Points on a hilly landscape, in no order, each with its height.
From any point a ball takes the steepest step (drop divided by distance) to one of its 2 nearest points. It stops when none of these is lower. Distance is the straight distance between rows; heights are no part of it.
k_487 height 412: [134  94 133 123 168  81 133  86 141 125  88  98 142 102 115  97 117 155
  92 161]
k_735 height 697: [119 137  90  92 104 155 118  81  99 135 136 116 128  88 129 130 111 106
 150 161]
k_238 height 496: [119 145 135 123 125 122 148 119 148  79 181 124 130  98 153 138 114 151
 110  68]
k_356 height 115: [123 124  66 140 123 116 120 127  88  95 129 121 148 128  96 168 130 102
 141 131]
k_615 height 285: [116 165 176 167 171 144  72 111 107  86 132 184 111 195 189 146 152  53
 131 106]
k_489 height 213: [138  76 111 161 123  73 136 125 142  91 179 126  72 111 104 120 138 150
 105 142]
k_693 height 323: [ 93  94 133 122 194 145 112 112 133 102 148 128  73 209 164 131 136 170
 116 112]
k_233 height 108: [117 133  92 139 174 156 116 122  96 131 113 156 172 179 139 151 128 120
  94 124]
k_456 height 458: [192 105 114 118 152 117 162 124 127 124 105  98 144 135 111 161 136 160
 162 146]
k_454 height 430: [140 179 152 117 137 149  86 163 164 177 149 141 118 164 159 131 174  63
 146  58]
k_789 height 621: [167 192 125  84 137 145  97 167 118 150 151  99 166 113  85 194 134  74
 179 138]
k_763 height 584: [105 105 154 136  90 147 124 105 143 127 144 181 116  84 140  83 109 104
  63 111]
k_374 height 302: [ 96 158 168 129 121 208  80 129 186 139 150 121 147  93 154 146 159  84
 135  91]
k_934 height 242: [ 85 150 158 173 146 207 112 131 167  66 134 170 106 159 160 160 133 115
 116  86]
k_435 height 208: [110 120 114 123 133 135 118 103 158  64 100  96 107 138 121 156 106 112
 142 103]
k_972 height 519: [120  93 175 135 173 141 104 112 181  98 137 179 114 120 136  74 172 133
 104  80]
k_673 height 648: [144  96 191 160  52 110 137 156 134 126 170 115 142  86 126 115 180 113
 131 108]
k_212 height 214: [132 168 140 156 171 146  88 125 124 112 154 151 128 173 186 151 118  66
 120  80]
k_422 height 405: [147 142 135  87 192 139  92 120 146 134 109 115 165 133 169 128 120 110
 141 114]
k_85 height 531: [143 147 136  88 217 138  95 147  89 114  83 154 143 211 138 141 101 159
 174 154]
k_59 height 286: [133 167 124 101 130 188 102 149 151 152 121  76 154 138 132 156  75 130
 163 141]
k_913 height 679: [162 153 106  85 119 157 113 128  86 161 102 107 153  88 111 133 118  81
 186 180]
k_136 height 379: [140  79 100 106 178 125 157 117 112 112 161 124  85 186 143 155 140 157
 136 110]
k_381 height 150: [124 121 120 114 148 189 123  78 108 137 120 136  93 188 123 142  97 133
 128 147]
k_510 height 489: [216 150 123  98 132 121 163 159 126 148 129 105 158 126 116 156 107 152
 180 120]
k_283 height 552: [101  94 142 143 134 130 131 116 135 145 121 155 115  93 168  80 136 140
  65 139]
k_109 height 356: [ 93 114 134 159 114 105 148  95 118 133 145  93 131  86  92 108  92 209
  96 202]
k_975 height 563: [118 109 120 152  83 147  75 132 153 142 121 139  69  96 157  98 103 101
 130 123]
k_467 height 512: [176 201 105 100 130 157 129 105 117 168 128 139 110 115 117 155 142  74
 162 100]
k_138 height 317: [ 82 114 116 102 138 105 108 137 158 127 111 121 100 147 155  88 133 173
 156 117]
k_774 height 658: [ 52 143 186 108 129 174  91 106 110 111 150 171  90 164 159 101 123  53
 120 112]
k_685 height 143: [145 152 102 135 149 126 151 114 105 135 113 145 210 117 132 153 154 105
  92 112]
k_849 height 77: [122 145 120 111 132 128 175  93 124 128 100 125 148 103 146 123 115 121
  86 113]
k_290 height 466: [132 190 105 106 113 161 111 105 138 139 129 150  94 121 133 139  98  81
 133  77]
k_872 height 311: [137 105  90 158 140  50 133 139  95 118 130 106 137  97  94 113 107 131
 109 189]
k_303 height 330: [153 118  68 111 164  83 129 118  96 110 136 133  70 138  98 105  84 146
 123 146]
k_902 height 283: [174 171 167 101 130 146 160 141 124 156 112  96 202  90 104 137  72 157
 145 176]
k_749 height 229: [123 103 120 133 139 151 146  97 113 130 123 151  72 163 131 135 103  98
  74 113]
k_424 height 326: [119 113 113 137  64 176 147 135 135 115 173 137 133 120 107 159 174 130
 150  90]
k_193 height 284: [ 94 115 108 158 102 125 142 156 146 151  87 101 139 141 108 126 131 195
  88 148]
k_516 height 263: [186 120 150 137 158  72 199 156  85 135 102 128 165 125  75 141 100 185
 131 205]
k_891 height 328: [ 98 177 185 152 123 225 106 104 146 102 134 183  81 162 144 160 141  59
 135  96]
k_740 height 121: [138 192  68 119 106 141 121 188  97 156 126 142 152 114 119 126 110 126
 165 149]
k_836 height 71: [139 179  77 144 113 159 112 157 112 166 122 137 146 143 129 133  80 111
 111 136]
k_862 height 335: [114 114 151 109 112  89 114 121 114 128 123  76 179  93 111 110 150 164
 174 154]
k_253 height 366: [ 93 105 119 133 185 111  71 140 150 131 132 130 100 184 135 108 127 187
 140 117]
k_756 height 337: [133 103 131 163  81  45 143 131  96 109 114  94 132  90 108 110 104 106
 117 165]
k_225 height 246: [141  96 136 159  90 139 158 113 151 166 110 108 115 136 104 123 154 189
  86 119]
k_442 height 367: [114 171 198 119 139 168  79 149 187 137 145 154 143 135 142 140 170  62
 135  56]
k_201 height 368: [132 124 114 172 101  59 155 128 121 113 109 130 115  73 145 100 124  94
 103 121]
k_542 height 275: [167 109  94 121 120 103 141 130  76 153 144 169 135 119 129  99 161 103
 123 128]
k_254 height 642: [165 175 132  98 110 128 114 132 121 143 142  92 172  77  79 181 159  44
 147 128]
k_332 height 355: [110 167 175 173 152 191  78 112 110 116 139 197 154 203 141 153 176  49
 125 107]
k_581 height 454: [133  75 191 127 149 156 133 145 175  94 142 202  86 148 127  97 152 106
  96  56]
k_418 height 123: [119  86 108 132 126 137  83 134 127 137 122 173 142 158 115 103 188 135
 131 113]
k_864 height 260: [105 166 132 106 125 155 120 114 176 109  96  63 132 112 135 156  89 128
 165 112]
k_227 height 276: [152 118  66 155 155  70 140 114 116  97 158 127 117 105 116 125 110 177
 111 163]
k_616 height 494: [160 136 126  59 212 131 148 153 111 131  93 167 140 175 159 125 106 185
 143 166]
k_927 height 18: [130  92 147 138 145 167  77 108 127 137 130 150 110 193 148 120 165 103
 155 107]
k_637 height 161: [130 157  80 142  85 113 151 169  97 146 133 119 146  96 143 122 140 165
 164 151]
k_169 height 124: [138 105 113 124 192 129  96 136 120 126 113 140 135 197 156 143 167  93
 178 111]
k_654 height 627: [136 106 160 144  67 105 110 132 145 125 130 128 125  68 126  88 179  97
 172 119]
k_845 height 310: [143 151 164 125 115  97 165 128  91 125 109  97 194  80 123 121 111 178
 167 179]
k_919 height 477: [143  76 112 187 123  99 141 106 177 115 113  88 104 101 125 140 170 178
 119 176]
k_94 height 384: [149 117  89  90 145 118 135 137 114 141  99 121  98 154 116 124  77 119
 146 157]
k_725 height 199: [ 89 138  78 125  82 134 139 154 116 134 115 122 123 111 165 130 145 130
 136 138]
k_948 height 515: [184 179 120  85 127  80 160 159  85 141 143 133 186 113  96 152 111 127
 170 136]
k_626 height 564: [149 149 142  69 192 168  96 131 104 135 124 121 157 216 119 167 114 128
 193 139]
k_145 height 481: [ 78  78 142 136 128 164 127  98 159  80 117 149  66  99 162 106 145 115
 122 142]
k_322 height 336: [166 123  91 112 118 128 106 132  93 156 140 167 108 170 106 125 131  82
 137 111]
k_440 height 417: [109 102 138 166 113  76 120 145 153  91 138  93 160  81 153 115 130 167
 114 147]
k_646 height 338: [137  78 118 120 151  34 195 152 100 134 142  94 103 123 129 150 147 156
 101 196]
k_655 height 140: [145 196  99 137 172 155  91 138 108 148 137 146 130 167 177 138  77  88
 135 120]
k_973 height 523: [ 98  94 104 139 116 115 121 115 143 130  97 131  73  94 150  79 130 131
 104 161]
k_409 height 58: [140 143 143 151  73 133 156  97 106 168 178 134 132  77 137 104 140 157
 128 108]
k_968 height 33: [114 101  93 152 159 137  87 122 121 103 139 124 134 181 108 159 129 122
 102 119]
k_617 height 300: [143  88 155 150  88 151 169 134 155 139 122 153 108 140 121 122 162 141
  78  83]
k_803 height 440: [134 202 151  95 148 157  74 152 126 205 169 158 136 137 120 115 160  75
 147  89]
k_982 height 234: [ 84 115 155 178  78  88 208 115 128  98 155 101  88 117  93 145 132 182
 116 132]
k_141 height 385: [111  88 139 148  46 170 173 138 139  93 141 163 109  95 106 131 174  97
 122 123]
k_235 height 522: [ 90 158 108 118 134 123 111 129 139 111 164 134 151 118 160 117  96 161
 120  91]
k_876 height 420: [171 132 111  97 116 105 184 132  90 138  95 109 114 127 102 144  69 123
 144 182]
k_992 height 594: [115 136 144 124 106 175  88 118 132 167 143 123 108 122 166 102  85 123
 120 128]
k_731 height 8: [107 148  98 101 116 153 152  93 114 149 100 132 140 143  94 120  98 147
  88 117]
k_464 height 111: [149 163 144 148  79  89 169 100  89 171 146 147 155 102  92  73 121 169
 113 123]
k_258 height 312: [104 118 104 138  95 114 155 151 133 134  83  61 124 117 116 150 104 186
 127 188]
k_837 height 436: [106  97 118 131  79 165 157  97 134 105 128 149  85  84 151 145 136 101
 125 131]
k_77 height 280: [114 104 120 154  79 122 164 126 128  98 149  95 128 103 108 148 167 167
 144 118]
k_801 height 624: [ 97 115 164 112 144 162  67 103 106 143 155 153 121 123 153  92 118  71
 109 128]
k_95 height 365: [145 118 125 103 139  99  86 139 127 125 135  91 150 104 141 120 115 121
 154 142]
k_305 height 186: [118 111 136 157  93  71 202 155 119 137 146 112  97 129 118 144 138 168
  78 121]
k_408 height 423: [149  98 124 115 118  63 137 174 118 134 126  74 132 139  90 123 109 192
 177 172]
k_100 height 447: [147  71 108 139 173 121 123  84 167 127  85 107  97 132 118 128 160 153
 107 153]
k_986 height 465: [ 78 120 146 128  87 130 138 148 153  78 162 120 156  72 162 136 129 111
 125  93]
k_471 height 333: [104 123 133 180  97  74 162 128 109 124 118  72 125 102 101 136  92 196
 138 203]
k_886 height 376: [139  72 171 164 112 165 149 148 185 103 132 198 101 147 100 118 157  99
  58  86]
k_73 height 262: [ 68 127 113 120 104 134 125 164 157 129  90 129  78 153 155 118 128 131
 143 103]
k_331 height 406: [122 160 144 111 101 200 116 106 170 131 133 147  68 143 138 144 143  78
 148  75]
k_491 height 396: [116 102 127 118 133  67 131 175 143 119 143  76 145 125 144 122 113 167
 124 133]
k_117 height 137: [117 115 131 121  98  96 196 140 118 146 127 117 123 129 155 136 113 123
  76 110]
k_158 height 441: [ 77 124 138 131  75 106 119 114 147  85 126  94 151  54 154 108 125 118
 137 137]
k_263 height 303: [145 109 134 104 183  38 209 156  98 136 138 113 138 126 101 124 106 180
  96 206]
k_119 height 227: [172 145 133 154 131  60 201 145  84 148  70 115 150 132  93 133 132 156
 136 172]
k_251 height 152: [145 180 122 147 114  84 151 123 117 149 110 129 183 108  89  97 108 173
  98 110]
k_90 height 248: [146 175 159 102 109 150 110 154 141 185 114  89 194 118  95 140  98 119
 131 134]
k_589 height 388: [169 154 129 100 140 124  89 147 105 183 167 157 135 168 133 109 118  83
 134  96]
k_807 height 383: [ 91 114 152 109 121  88 143  71 145 119 113  85 128  82 110  95 121 182
  87 161]
k_366 height 662: [148 161 115 123  99 127 128 126 107 162  94 114 183  66 100 149 164  75
 164 163]
k_762 height 204: [140  58 109 127 137  99 121  98 118 128 140 175 113 132 106  94 182 119
 115 120]
k_553 height 85: [108 167 121  91 157 181 127  88 107 165 112 139 141 164 135 125  89 147
 141 137]
k_906 height 595: [163 160 122  84 146 171  86 162 110 155 163 121 153 171 108 171 123 102
 195 136]
k_345 height 421: [180  96  86 129 175 126 152 145 130 112 117 118 115 175 148 159 152 172
 121 121]
k_739 height 154: [ 86  94 162 154 135 182  84 131 164  79 163 175  90 161 155 117 128 126
 133  93]
k_217 height 254: [105 141 140 136 122 187 100 128 147 133 132 127 188 117 145 143 143 102
 111 105]
k_328 height 205: [138 151 147 148  92 133 122 131 157 131 130  94 181  97 100 142 131 131
 116 106]
k_300 height 596: [103 133 133 122  94 139  70 134 156 126 124 142 109  80 145  79 143  95
 160 113]
k_675 height 251: [ 76  78 156 147 184 159 126 102 160  62 133 179  65 179 148 128 153 141
 104 110]
k_958 height 190: [144 151 140 169 110  53 187 136 113 138  82 103 155 123  83 107 102 157
 107 124]
k_343 height 451: [164 118 137  83 204  92 122 138 150 138  82 119 138 161 145 118 122 159
 126 132]
k_977 height 128: [120  88 102 140 140 120 102 110 152  71 151 139  87 136 112 139 120 127
 114 123]

Call two points neighbours if one is among the 2 nearest of the other. Go from one point of each pair to the other, from neighbour to neighbour, staying as low as possible. Name the highest point that can't be avoided.
k_90 and k_927 | k_422
k_836 and k_693 | k_332
k_731 and k_968 | k_685

Where does a ball stop that starts at each point below?
k_837 | k_731
k_803 | k_927
k_253 | k_836
k_100 | k_225
k_263 | k_409
